A landscape with many valleys, sampled at points; each row gives a point and its height.
A ball rolls from a point to the lowest of its 2 nearest points, and stops where none of them is lower. Distance is the straight distance between rows; heights are no part of it.
tiv: 104	96	113	102	80	101	54	81	118	111	120	154	91	82	109	125	102	120	98	57	107	92	113	102	128	121	120	61	108	78	101	70	151	120	82  (h 567)
duk: 129	141	106	115	108	118	119	85	122	75	99	61	99	93	97	87	65	96	71	75	97	110	88	94	116	73	88	126	80	98	122	110	86	108	98  (h 386)
zir: 96	108	91	82	98	110	157	97	102	106	62	97	100	133	66	102	112	117	102	152	105	116	96	101	115	91	106	78	102	104	111	144	80	109	140  (h 419)
Bilum: 77	121	122	80	105	132	48	75	78	111	117	119	66	115	105	166	106	108	96	85	111	96	102	157	91	113	91	72	119	104	72	66	101	75	89  (h 306)
komav: 93	95	153	107	112	136	78	123	103	85	110	93	101	56	90	119	89	84	93	23	93	72	96	99	80	112	92	113	106	85	75	50	109	90	60  (h 460)
pama: 144	94	80	110	102	78	115	76	135	100	81	93	125	71	99	99	104	92	100	116	98	107	100	112	153	86	96	93	64	71	73	126	120	102	64  (h 655)
Gitat: 118	57	93	103	100	79	90	109	96	116	102	120	103	81	117	112	119	98	104	114	95	98	107	101	114	122	105	94	85	78	94	94	123	103	76  (h 699)
Pafoz: 73	69	67	118	94	89	68	99	55	106	123	108	101	116	132	78	111	110	108	133	91	92	109	108	64	146	107	127	121	129	142	76	61	89	114  (h 575)
nuzef: 71	95	138	89	117	134	64	119	68	103	113	105	82	115	115	139	113	97	90	78	94	92	104	97	51	132	94	108	127	109	106	48	79	85	95  (h 244)
naz: 63	83	138	100	106	131	51	108	70	109	127	122	78	74	115	132	105	101	108	48	101	80	100	124	68	141	102	88	128	81	64	35	109	66	62  (h 309)
gizi: 85	90	72	119	113	77	69	108	112	105	110	119	94	110	132	88	89	136	79	147	153	116	98	108	90	114	134	137	98	91	154	102	75	124	143  (h 524)
fetel: 116	76	131	97	85	106	86	117	89	99	108	134	100	105	88	121	132	109	98	77	82	90	102	74	104	141	123	75	104	98	122	66	121	109	101  (h 204)
lim: 74	65	75	76	88	94	86	94	104	120	72	130	122	100	81	115	111	112	126	134	110	110	102	108	114	72	98	57	110	108	91	141	104	94	143  (h 716)
kar: 105	106	104	104	117	97	103	107	105	91	91	107	104	118	108	103	97	111	78	122	113	101	99	77	103	117	112	105	97	97	136	106	84	122	126  (h 477)
Dilo: 105	119	105	89	84	97	82	76	127	81	104	114	111	79	74	117	80	100	110	77	93	93	91	108	131	57	96	57	91	107	95	117	130	99	118  (h 503)
domo: 92	111	81	105	107	93	102	82	78	86	92	98	113	126	112	74	112	93	108	111	87	99	116	105	97	140	97	98	119	124	90	80	91	85	54  (h 247)
rono: 95	90	89	119	116	102	54	110	98	91	102	114	105	103	126	103	88	116	89	112	117	102	95	96	93	109	109	113	103	109	154	94	75	112	138  (h 504)
feku: 103	110	139	98	97	120	79	99	84	85	130	88	98	76	90	116	85	91	101	48	79	88	88	114	83	99	90	104	98	105	81	65	109	84	72  (h 432)
pib: 106	117	103	107	105	106	110	97	109	67	77	86	134	85	85	66	91	91	106	54	92	82	106	76	110	94	89	101	103	103	78	96	110	106	52  (h 605)
malat: 107	133	116	86	81	105	134	90	74	82	121	61	96	114	72	74	102	76	105	67	67	83	99	89	80	110	88	96	106	135	81	77	101	76	74  (h 110)
bivad: 85	119	111	67	104	113	135	99	103	107	49	117	117	152	59	110	137	91	108	113	110	102	127	87	115	105	112	58	117	118	72	110	93	101	86  (h 632)
nivit: 114	118	69	124	93	89	133	82	89	84	108	58	108	101	104	47	79	76	110	94	71	106	100	95	91	94	85	135	99	114	85	99	87	96	47  (h 346)
zun: 76	97	113	101	107	108	105	148	118	101	100	84	106	66	108	86	84	99	105	81	123	104	102	68	68	62	85	121	103	70	108	131	104	115	117  (h 358)
zav: 104	102	129	102	108	111	125	112	85	95	113	45	103	82	85	97	88	73	110	83	66	94	76	113	60	80	71	130	84	113	77	96	77	66	85  (h 372)
vinek: 92	64	62	140	89	66	39	84	88	111	119	128	112	79	145	78	79	125	100	119	112	104	98	113	96	121	130	124	100	105	152	79	118	105	127  (h 528)
Ger: 114	93	99	141	117	101	123	116	101	86	99	55	123	83	120	62	78	81	109	84	80	109	88	93	88	109	85	155	87	109	87	96	79	91	47  (h 407)
rodan: 77	117	120	88	127	121	96	131	108	103	101	84	78	111	118	116	106	92	96	88	137	105	106	104	70	84	82	106	108	82	75	101	84	96	88  (h 143)
gigel: 88	89	98	120	96	98	103	139	103	90	106	108	107	89	116	52	91	108	90	93	116	103	97	40	72	101	120	130	108	85	150	103	98	134	144  (h 405)
Fupa: 116	141	119	88	99	113	138	104	94	89	90	75	74	149	74	100	103	102	76	101	82	100	95	86	105	107	102	99	103	127	141	101	69	106	133  (h 562)
Ginib: 47	111	116	82	125	123	70	122	102	117	111	95	74	82	131	126	97	83	100	83	144	104	96	136	60	78	68	101	108	68	44	93	102	79	77  (h 120)
bupid: 108	124	92	92	74	97	80	75	121	106	118	127	98	111	90	90	87	107	95	82	108	97	104	102	137	71	113	64	108	100	124	102	152	120	148  (h 527)
sonab: 108	149	78	104	86	88	150	62	80	85	112	60	97	126	85	48	87	78	109	86	76	103	104	106	101	93	78	110	111	129	76	98	104	91	64  (h 255)
Nalin: 87	133	106	111	111	118	85	111	138	61	73	102	122	73	96	80	58	107	88	55	127	98	101	79	110	55	94	93	110	76	122	116	101	124	112  (h 374)
kom: 144	140	104	106	118	102	114	78	85	97	118	74	83	136	119	119	93	97	72	119	83	109	95	120	104	112	97	127	81	122	124	96	68	92	95  (h 488)
nagog: 82	99	22	93	86	64	128	66	84	131	91	129	90	147	109	71	127	113	118	173	131	127	128	130	106	114	110	98	107	104	94	129	98	105	110  (h 299)
vusol: 95	115	116	64	102	120	81	80	115	78	63	106	109	101	62	145	95	103	106	91	101	94	92	129	123	66	86	55	91	117	88	119	90	89	121  (h 476)
zeve: 100	100	137	111	111	114	98	102	89	92	126	60	112	78	92	102	80	81	118	67	64	85	76	109	70	95	82	127	93	119	66	67	88	73	63  (h 403)
kod: 104	99	142	54	111	116	113	97	114	82	63	90	116	82	46	165	108	91	103	98	100	93	85	124	113	78	78	64	73	111	72	118	83	76	107  (h 450)
pip: 148	65	107	91	104	72	122	95	119	111	100	90	113	67	82	127	122	78	109	115	84	90	93	116	139	91	103	94	60	86	49	122	121	97	71  (h 673)
fazu: 105	66	94	103	50	78	73	80	91	93	129	133	112	71	74	79	89	101	123	75	65	81	84	84	106	76	112	68	116	116	114	97	148	97	136  (h 220)
pero: 79	121	94	64	91	104	123	107	110	114	68	124	104	141	80	103	140	100	112	117	120	111	127	91	120	92	109	54	119	108	83	118	121	115	110  (h 610)
Bikil: 124	135	117	85	65	89	144	96	78	102	131	70	74	130	69	73	109	80	89	76	64	92	98	89	88	94	101	103	98	126	101	82	116	96	102  (h 219)
goput: 76	97	35	98	95	68	138	96	84	119	94	120	84	145	121	51	128	113	109	151	150	112	144	95	87	116	127	117	121	101	96	107	103	123	100  (h 245)
bef: 98	111	96	97	109	116	157	108	98	83	58	80	113	120	76	77	103	106	102	119	97	102	106	69	104	108	102	105	113	104	113	132	68	107	103  (h 478)
fim: 97	115	110	96	126	119	120	119	145	86	66	72	113	72	95	101	93	98	90	89	135	103	104	87	113	49	75	102	90	55	73	147	95	112	88  (h 296)
dobu: 129	118	98	120	85	91	109	78	103	78	122	83	105	92	88	79	73	91	96	77	74	93	84	87	107	82	99	104	95	115	122	98	104	108	98  (h 319)
kito: 88	122	126	90	93	105	114	124	91	103	133	56	66	91	98	94	82	77	104	84	82	100	85	98	59	69	69	123	95	106	98	104	98	91	117  (h 334)
toz: 96	98	55	109	101	77	120	83	74	117	98	107	97	134	118	68	122	95	105	127	111	107	130	104	96	128	108	111	119	109	79	93	96	100	68  (h 161)
Vub: 103	64	97	82	75	81	85	99	94	113	93	119	99	101	81	122	111	105	114	125	82	101	95	106	107	89	102	63	96	112	89	127	107	86	128  (h 706)
ruz: 64	123	130	76	134	130	93	129	96	87	89	94	88	124	105	132	118	102	89	87	131	92	116	97	62	114	93	105	118	99	95	75	70	93	95  (h 192)
Tidiz: 112	68	86	119	87	74	105	107	95	113	116	106	104	80	118	77	111	92	103	110	85	102	100	72	99	110	102	119	92	82	103	97	127	112	97  (h 711)
diso: 85	78	146	83	115	117	90	117	96	120	84	115	91	70	94	158	123	83	117	77	106	71	103	108	88	122	92	88	106	62	18	77	111	65	55  (h 357)
kato: 98	101	110	113	112	102	114	122	98	76	85	82	124	91	97	59	101	93	109	68	86	84	114	47	85	124	107	122	115	99	91	71	90	105	52  (h 566)
momu: 83	74	84	83	108	94	84	100	121	104	45	135	136	87	80	121	98	124	113	141	122	114	98	113	125	84	110	69	92	97	110	147	89	106	147  (h 724)
Val: 89	112	100	78	80	97	92	102	115	121	120	141	67	116	109	104	126	99	97	84	122	110	130	103	120	88	109	61	110	86	77	94	159	118	95  (h 565)
sib: 91	99	33	127	89	66	88	81	94	105	106	116	92	127	144	68	89	129	88	168	140	116	112	118	101	121	137	135	96	103	141	105	77	116	138  (h 535)
gilal: 98	89	60	93	83	80	139	83	98	120	74	109	108	124	86	85	101	109	113	159	96	116	101	107	123	96	105	91	99	105	113	143	89	107	146  (h 379)
Sado: 84	91	115	116	88	105	100	146	107	99	123	92	94	79	118	61	92	98	94	87	101	105	94	51	62	82	101	125	109	84	119	105	101	127	121  (h 382)
guvaf: 107	90	40	137	109	82	120	83	87	105	92	72	103	94	133	59	73	101	110	147	102	132	98	112	97	103	93	152	86	95	111	123	74	103	92  (h 493)
kifi: 119	108	126	90	134	111	108	121	154	108	78	95	94	85	106	141	107	102	76	102	133	108	112	102	139	71	84	91	73	53	76	130	112	115	80  (h 252)
Seter: 123	122	116	87	90	110	116	104	112	87	85	110	101	134	84	108	111	103	84	106	100	96	103	81	116	105	115	81	104	113	139	99	100	124	130  (h 513)
bezab: 62	105	117	83	103	122	52	101	68	112	125	119	66	117	118	135	114	103	95	77	93	85	101	127	72	122	94	95	123	110	94	47	100	80	91  (h 276)
ziput: 101	72	95	95	124	111	64	71	89	79	56	113	148	90	81	141	93	117	106	126	89	94	77	127	111	104	93	73	86	126	105	118	45	79	117  (h 747)
Zuna: 108	71	96	96	115	101	85	88	115	86	47	117	138	88	86	143	91	122	100	139	101	109	80	114	129	94	103	83	79	103	114	139	61	89	140  (h 735)
Savum: 111	78	153	85	131	113	98	119	109	107	87	99	100	67	86	169	117	92	103	86	90	79	79	123	103	117	88	97	76	80	44	84	100	74	56  (h 385)
sir: 94	108	27	128	93	73	108	67	86	112	109	89	94	112	134	62	76	117	105	156	122	125	106	119	98	105	115	134	90	98	131	121	86	113	125  (h 518)
nezu: 104	89	87	122	102	94	114	118	111	90	79	110	125	106	102	74	88	123	90	127	117	107	87	48	98	112	129	122	105	89	164	114	72	125	148  (h 439)
kiv: 131	61	104	82	69	85	100	95	110	124	120	124	86	84	88	134	115	95	114	123	72	99	78	112	126	90	115	68	73	97	98	125	138	101	124  (h 696)
kesif: 84	97	96	111	113	95	120	128	93	90	77	86	124	98	100	65	107	96	103	103	104	97	109	53	82	116	98	120	123	95	108	107	84	111	78  (h 531)
Pav: 96	83	80	141	95	95	37	82	82	98	135	124	97	93	145	94	78	117	94	91	93	102	98	119	92	131	114	125	110	118	142	50	101	100	95  (h 543)
Lepo: 136	49	117	93	88	77	102	102	104	129	116	111	95	66	86	134	122	90	113	120	74	92	85	121	117	112	106	92	69	93	68	113	125	80	82  (h 685)
vipe: 106	128	94	71	101	99	121	101	124	134	99	108	71	147	108	106	134	95	88	102	126	114	127	110	123	101	104	70	100	94	78	109	135	126	94  (h 585)
domim: 73	72	83	117	82	88	45	80	58	114	143	109	88	115	136	90	103	114	105	115	77	97	100	128	70	125	107	113	128	132	131	55	90	79	110  (h 560)
vib: 122	91	141	85	137	123	108	100	115	86	79	87	115	88	65	159	105	88	96	103	95	84	80	127	112	92	86	84	64	109	59	107	75	72	78  (h 422)
Kodi: 116	61	103	94	52	94	70	79	87	96	110	146	117	76	58	110	103	121	121	72	60	73	73	95	125	104	123	49	109	124	116	88	138	90	139  (h 181)
Dager: 87	102	40	93	82	79	107	65	83	126	82	122	101	139	97	85	110	117	111	167	106	124	108	126	124	104	118	89	116	121	123	132	89	96	152  (h 344)
lunag: 102	120	103	94	66	102	81	86	120	97	130	138	81	91	99	92	96	98	100	52	105	94	123	97	128	85	109	60	117	91	100	88	172	123	97  (h 548)
lavo: 96	132	111	76	82	95	143	118	88	116	119	56	58	113	86	83	109	80	96	88	93	104	94	84	76	68	78	100	99	107	96	106	108	89	119  (h 298)
tepof: 84	120	110	96	100	107	114	129	133	79	91	80	110	65	92	72	77	94	97	69	118	104	94	69	95	48	78	115	104	72	89	137	105	108	102  (h 333)
varip: 134	122	113	93	116	103	133	110	83	102	109	73	68	155	107	120	124	97	68	138	82	110	97	95	100	132	99	120	96	121	125	101	67	105	105  (h 532)
luni: 77	79	124	92	114	114	71	109	83	129	113	120	82	62	121	139	109	91	107	66	116	88	110	129	86	128	89	87	109	63	39	65	122	75	49  (h 335)
Zim: 92	82	48	149	105	75	112	110	95	110	108	72	108	73	149	32	76	98	119	118	103	129	113	98	69	99	90	172	98	84	103	104	81	109	82  (h 467)
nepi: 117	103	100	107	119	94	97	93	125	90	88	96	130	76	100	97	91	93	102	83	108	98	103	98	117	85	90	104	90	79	74	107	113	102	50  (h 634)
mig: 107	102	91	118	65	89	88	90	97	88	136	107	101	79	91	60	68	96	103	70	71	87	89	76	109	72	101	96	100	112	131	95	134	108	123  (h 265)
tiku: 127	154	106	115	117	117	119	82	114	84	112	53	78	129	119	104	73	100	58	96	109	118	93	109	112	96	92	119	79	109	129	101	74	111	105  (h 441)
zom: 103	90	87	136	124	96	121	132	106	106	110	51	110	83	132	53	79	88	103	102	89	115	96	83	72	98	84	166	91	92	99	107	75	99	79  (h 440)
renu: 117	108	137	94	136	115	98	128	134	107	95	93	76	107	121	154	113	99	67	101	127	108	104	105	119	96	89	106	69	60	98	104	95	117	89  (h 211)
kunav: 119	69	117	98	72	107	71	76	87	104	115	153	104	104	68	115	118	115	105	78	55	74	89	90	120	131	136	55	112	126	132	68	123	96	128  (h 127)

Where does a ball stop that starts at each point below?
varip: kunav
zeve: malat
Savum: Ginib
Pafoz: kar
domim: kar
guvaf: malat
Zuna: toz
Bilum: Ginib
Lepo: toz
kato: toz
gigel: Ginib
Nalin: Ginib
